Points, in no order, along strands that fork, close into loops and pass close to each other.
(in the rows, 100 means zero)
Points whose rows are less than 63.5 apart are linked; no others are. Some points are linked to none.
Z_187: [123  94  91 119  83 127  87 103 108 133 100 103 109 101 148  50 136 126
  62 105 120 108  82 103 100  91 108  69]
Z_246: [113 114  91  91 116  90 102 108  85  91 126  57  88  72  55  99  64  82
  96  96 128 127 110  97  76  87  89 111]
Z_736: [148  77  95 112 100 135  99  92 103 128  69 125 111  98 109  74 131 105
  65 117 135  85  86  60  92 118  80 103]
Z_116: [103  59 107 125  91 115 123  93 101  92  64 152 135 107 122 107  95 132
  82 108  74  96  84  73 117 120  87 100]
Z_945: [117  91  94  96 105  95 113  92  87  98  50 107 115  91  53 110  88 105
  87 106 132 104 100  67  90 113  50 137]
Z_598: [ 91 116  65 114 110  93  98 109  85  75 142  58  97  94  71 106  48 112
  87  67 113 120 124 123 103  81 109  95]
Z_252: [147  72  85 118  85 138  91  97 100 137  75 121 115 105 127  65 128 130
  46 116 136  97  87  74 104  99  80  94]
Z_927: [ 96  86  92  90  94  84 105 105  71  79  78 107 120  96  43 117  66  74
 105  95  98 111 125 100 101 112  48 121]
Z_786: [ 93  51  94 106  96  93 107 106  66  70  72 127 147 101  84 109  78 105
 111 102  84 101 118 125 105 115  55 121]
Z_485: [ 75  95  84 121  95  91  98 116  87  89 118  86 108 114 112 106  74 129
 102  68  73 101 115 144 131  88 116  91]
Z_123: [ 86 138 113  79  91  97  91  79 139 119 114 106  50 109 145 111 149  86
 109 104  83  91  75  73 101 105 128  73]
Z_715: [136  99 105 104 114 115 105  94 109 109  72 105 102  93  78  83 119  78
  91 117 134  89  91  59  75 123  86 113]
Z_285: [ 74  78 105  95 115  85  81 117  85 104 101 120 115 132 130 119  89 120
 112 110  60  78 111 174 108  96 119 111]
Z_131: [ 99  97 101  80 109  76  75 120  73  90  89  88 115 101  80  92 109  60
 135 102 103  87 120 155  72 102  94 123]
Z_27: [105 128  94 116  80 121 102  98 139 128 135  98  74  85 118  79 108 130
  60  93  93 141  83  77 127  76 106  55]
Z_21: [108  58 100 107 101  98 106 104  78  77  62 125 139  98  95  96  92  99
 112 114  96  92 107 107  88 120  72 118]
Z_157: [143 118  98  85 118 116 106  94 121 122  80  95  87  73  56 107  93  82
  85 123 149 113  86  48  78  99  83 122]
Z_505: [ 97  90 109  99  99  95 106 102  97  90  81 115 105  98  79  98  97  73
 118 102  96  94 109  75  94 116  96 104]
Z_748: [121 111  92  81 118  92 108 101  95 103 109  68  86  69  47 117  61  81
  91 109 136 129 103  69  71  87  82 125]
Z_311: [ 90 105 120  94 104 117 108  99 129 104  83 136  93 103 110 115 119  80
 110  95  63  86  90  45 109 125 129  87]
Z_978: [104 116 115  74 112  90  85 100 104  95  87  85  85  89  80  89 129  45
 135 114 119  85 104  90  56 118 110 108]
Z_515: [ 82 126  78  95 105  97  99 107  98  81 155  47  76  95  82 116  72  98
 103  77 105 115 120 123 100  72 119  88]
Z_77: [108  55 113  95 113 105  93 108  91  72  51 138 144  99 117  98 108  92
 113 125  90  77  97 108  78 134  97 121]
Z_511: [ 99  94 109 107  99  90  99 104  89  97 102  94 104 101 111  79 112  99
 116  96 103  88  97 121  93 100 114 102]
Z_782: [104  76  88 120 100  99 120  98  73  84  82 102 130  96  88  94  75 125
  88  95 113 107 108 104 108 108  64 118]
Z_498: [ 78  80  93 127  97  94  96 116  87  87 109 107 128 114 132 100  79 144
 101  82  62  95 101 153 129  95 115 101]
Z_293: [122  99 107 104  89 121  85  99 119 130  95 110  98 102 144  54 149 107
  80 108 118  93  74  97  86 100 118  73]
Z_367: [122  74 104 110 107 101  98 101  82  90  65 103 129  92  99  79 112  96
 107 116 115  86  94 103  76 119  82 120]
Z_439: [ 97 144  88 102  90 112  99  93 126 110 155  68  67  88 118  92 109 121
  83  88 104 125  85 102 114  73 118  65]
Z_691: [ 72 153  83  95  98  93  84  86 106 111 148  46  49 123 131 124 109 119
 111  87  89 104  95 130 111  74 123  81]
Z_450: [ 80 115 109  96  92  87 101  98 110 101 125  85  75 103 114 102 108  99
 114  90  93 100 100 108 110  88 122  85]
Z_902: [115  56  96 125  88 115 126  89  93  97  69 135 141 104 119  96  99 144
  73 113  96  93  89  87 115 106  69 104]
Z_233: [ 89 117 122  84  96 113 109  89 132  99 103 118  82 102  88 121 108  69
 114 100  64  93 103  36 111 113 127  84]
Z_583: [117  76 101 105 106  96  88 110  71  86  76  85 131  93 100  70 107 100
 115 113 118  84 100 132  71 110  87 124]
Z_847: [137  91  94 119  91 131  98  97  98 124  92 104 109  99 129  55 120 124
  62 108 129  98  83  93 101  95  89  91]
Z_614: [ 87 141 117  72  90 108  96  75 149 110 123  96  54  97 119 112 134  78
 113 106  81  97  82  58 101  98 131  72]
Z_654: [ 92 112 108 100 105  91  86  98  95 114 111  92  91 110 136  85 124 109
 120 100 104  78  87 135  87  97 124 101]
Z_658: [103 116 105  76  99 102 111  88 118  96 130  71  72  79  63 113  76  76
 106 111 107 121 113  67  94  86 112  96]
Z_773: [104  88  96  85 100  84 100 104  78  84  62 110 121  96  51 106  84  65
 108 107 105 104 116  88  86 121  59 122]
Z_101: [ 89  97  86 108 101  92 109 110  74  77 113  84 105  95  62 111  56  97
  98  81 102 122 128 105 112  96  76 103]
Z_578: [ 78 119  94  81 102  80  91 110  78  89 126  80  83 126  86 128  94  68
 129  84  89  95 134 151 105  75 107 103]
Z_95: [131 108  91 110  95 128 113  95 119 134 111 107  87  89  98  84  86 129
  48 100 131 124  84  63 123  78  85  88]
Z_344: [ 71 109 106 118  84  82  99 102 121 111 118  99  77 113 142 113 116 126
  99  88  62 107  89 118 128  87 125  80]
Z_803: [106  87 101 113 100  96 114  99  87  90  89  99 108  95  80  93  84  96
 102 101 113 104 104  88 101 108  80 107]
Z_373: [ 95 123 119  81  98 120 112  78 140 105 111 101  78  92  71 122  90  69
 107 105  80 105 104  31 110  99 119  83]
Z_221: [119 105 109  89 116 102  97  98 110 101  79  98  94  89  84  78 129  59
 117 113 123  84  99  70  62 122 105 109]
Z_579: [104  80 100  92 111  85  71 121  69  84  81  92 134 100  93  84 104  89
 132 112 104  77 114 165  69 110  94 132]
Z_544: [108  74  92  93 104  89 108  96  78  89  41 116 137  95  60 109  95  87
  98 112 113  96 108  82  80 132  46 134]
Z_861: [ 67 132 103 113  85  85  95  93 121 113 131  84  59 114 141 122 121 123
  99  88  63 114  89 111 132  76 118  71]
Z_168: [ 79 109  69 118  99  92  97 115  83  76 130  70 106 111  83 107  63 114
  98  63  95 108 129 139 122  83 108  93]
Z_303: [113  94  97  92 101 107 121  88 104 108  59 118 110  90  49 134  81 120
  80  98 141 114  95  49 108 102  59 133]
Z_276: [ 95 125  98 113  86 108 112  97 125 111 140  80  80  88 107  93  92 123
  74  89  92 129  88  83 130  79 109  65]
Z_50: [112 121 111  92  95 113  95  90 125 125 106 109  82 100 137  68 149  89
  97 106 115  89  74  84  84 103 122  73]
Z_908: [107 100 116 103  95 107 104  98 119 112  89 123  97 102 127  82 133  93
  99 104  92  85  80  77  94 114 124  87]
Z_666: [ 97 135 111  84  92 102  87  84 127 125 118  99  63 107 144  87 152  95
 102 106 105  92  71  93  91  96 123  74]
Z_961: [101  93 109 127  80 107  97 105 117 116 100 119 109  99 150  79 121 134
  78  95  77 108  74 109 120  96 116  77]
Z_375: [ 88 126 104  66 105  85  88 100  98  90 129  61  66  91  74 105 108  60
 128 108 123 103 116 108  74  89 113 101]
Z_54: [ 97 100  77 123 103  98 117 100  79  88 121  80 101  91  78 104  51 128
  78  76 112 123 111  94 119  90  82 103]
Z_875: [104  87  88 123  98 104 125  93  82  95 100 100 111  95  85  98  63 140
  71  83 118 117 104  87 126  99  70 111]
Z_659: [ 85 111 103  89 121  80  74  98  78 121 108  89  92 126 135  97 120 103
 132 112  96  65  97 155  70  99 121 116]
Z_295: [108  68 120  92 123 111  94 105 102  82  58 146 127 100 128  98 126  83
 111 124  84  73  89  90  81 142 121 116]
Z_476: [ 88  84 104  93  97  83  97 113  82  80  90 117 112 102  75 107  89  62
 129  96  87  98 124 114 101 109  91 109]
Z_299: [115  99  99  99  91 125 125  83 121 118  72 128 107  96  62 143  80 137
  70  93 139 117  85  44 129  89  67 125]
Z_147: [ 95  95  84  93 101  81 106 109  68  76  97  91 113  94  43 118  54  83
  93  90 106 125 127 109 103  99  55 116]
Z_893: [100  91 117 102 103 107 107  98 119 102  81 141 105 100 123 100 123  87
 105 101  72  84  84  65 102 126 124  91]
Z_40: [106 103 101 129  79 112 108 101 117 118 106 113  97  97 124  76 106 127
  67  93  89 116  77  85 126  94 102  71]
Z_794: [ 96  60 101 128  94 106 102 110  85  85  93 118 144 105 139  91  89 150
  93 100  72  95  91 135 120 102  98 104]
Z_209: [ 97 114 107  85 108  86  90 105  92  91 108  73  86  90  75  90 108  63
 126 104 124  98 112 108  69 102 103 107]
Z_482: [ 95  64  84 111  96  91 115  97  60  80  70 115 144 100  71 108  73 123
  95  96 102 109 121 113 106 113  46 127]
Z_197: [ 63 139  98  89  88  83  92  84 117 111 140  66  42 124 132 136 113 104
 113  92  77 104  94 109 120  76 119  77]
Z_993: [146 112 101  99 112 126 102  90 121 123  74 108  94  83  72  95 108  84
  78 120 145  97  88  41  85 114  82 115]
Z_315: [135 116  97  73 118 102 104  92 117 118  94  80  82  66  45 122  71  73
  90 123 137 127  91  46  73  88  89 130]
Z_129: [ 86 110 109 100  85 100 118  96 118  92 125  91  77  97  84 114  76  96
  97  93  79 116 110  68 126  86 109  79]
Z_775: [ 87 151  83  97  99 100  90  93 112 109 155  50  64 101 125  98 108 122
  96  79 107 108  88 126 105  77 128  79]
Z_409: [102 129 114  79 100 111 102  82 130 104 114  94  70  95 103  93 131  69
 118 110 107  90  91  65  89 102 122  84]
Z_714: [ 97 121 112  71  96 112 112  78 134 100 127  83  68  85  66 126  71  69
 103 116  94 117 111  45 103  89 117  90]
Z_639: [ 89  67 105  94  96  85  93 116  81  75  84 131 122 108  92 115  87  76
 125  98  77  90 119 135 107 112  92 110]
Z_932: [ 83  99 113 124  92  90  97 102 115 113 108 114  97 107 149  98 120 130
  90  92  67 102  77 119 122  94 124  82]
Z_535: [106  75 112 111 102 121 117  97 111  99  63 154 122 104 117 108 109 103
  93 106  69  86  82  58 110 135 106 100]
Z_949: [ 86  98  99  86 124  78  75 110  75 111 103  98 100 129 119 101 106 100
 131 107  88  67 113 172  80  95 118 121]
Z_730: [ 85 110  99  78 104  76  82 115  75  83 110  88  96 108  74 115 101  57
 135  91  99  90 127 147  90  88  99 110]
Z_220: [ 99 120 108 118  75 112 103  93 142 125 116 115  79  95 126  89 123 121
  77  97  76 123  79  72 125  90 115  60]
Z_587: [139  85 100 112 106 124 106  92 104 109  54 124 118  96  93  86 121  97
  81 116 125  82  91  59  87 125  81 116]
Z_744: [ 82 104 100 102  98  86  98 110  87  92 115  82  96 106  98  97  91  96
 118  87  98  96 112 129 104  91 112  97]
Z_175: [ 66 117  94  97  99  81  95 111  86 100 127  82  85 129 108 120  95  97
 120  81  79  92 124 147 115  79 117  93]
Z_158: [108  48  94 126  95 111 116  97  78  80  79 123 159 102 126  95  87 158
  84 107  85  94  94 118 107 104  66 109]
Z_857: [ 99 116  76 102 115  92  94 113  79  78 128  54  99  86  59  93  68  91
 100  79 126 117 123 130  82  88  97 109]
Z_118: [ 96  59 122 107 106  99  93 108 105  86  76 137 135 106 151 102 104 121
  95 121  74  81  83 126 106 120 121 106]
Z_963: [109 120  97 110  98 110  98 100 104 116 130  78  92  93 123  63 120 115
  89  91 122 101  85 117  98  86 115  82]
Z_408: [ 77  95  88  88 119  84  78 116  73 108 111 107 109 136 112 117  91 102
 124 100  69  78 125 184  98  86 115 116]
Z_222: [ 84 129  92  77 106  89  92 105  91  90 139  51  72  97  81 107  95  79
 120  92 120 108 124 128  83  80 114  97]
Z_491: [ 80  71 111  95 106  83  89 116  86  89  91 124 118 116 122 110  92 103
 120 104  73  81 106 146 104 105 111 109]
Z_125: [ 74  92 112  89  98  76 100 107 107  95 100 122  89 117 115 127 104  80
 122  95  66  88 110 109 115  99 126  91]

How many points has the smallest loop of links through each point below? Write none if it is on no loop.
Z_775 -> 12
Z_315 -> 14
Z_782 -> 23
Z_736 -> 25

A piece is all that can be reached along the links. How many separate loops has the piece of each point below (a circle has one, a figure eight two, a Y none), and how many tips (points with one link)?
Z_773 -> loops 1, tips 3
Z_861 -> loops 1, tips 0
Z_535 -> loops 2, tips 2

A fork is a point with three links, a tip a point with one. Leave the first point through the second and follow the links. Name the first fork or tip that comes.
Z_221 / Z_978 -> Z_598
Z_485 / Z_498 -> Z_893
Z_639 / Z_491 -> Z_744
Z_511 / Z_654 -> Z_782
Z_875 / Z_54 -> Z_299
Z_175 / Z_578 -> Z_21
Z_715 / Z_587 -> Z_50

Name the points in between on the shortest way along the links from the first point to the second, in order.
Z_311 / Z_252 -> Z_893 Z_908 Z_50 Z_293 Z_187 Z_847
Z_21 / Z_949 -> Z_786 Z_482 Z_782 Z_803 Z_505 Z_476 Z_639 Z_491 Z_285 Z_408
Z_299 / Z_803 -> Z_303 Z_945 Z_544 Z_773 Z_927 Z_147 Z_101 Z_54 Z_875 Z_782
Z_409 / Z_847 -> Z_614 Z_123 Z_666 Z_50 Z_293 Z_187
Z_373 / Z_794 -> Z_233 Z_311 Z_893 Z_535 Z_116 Z_902 Z_158
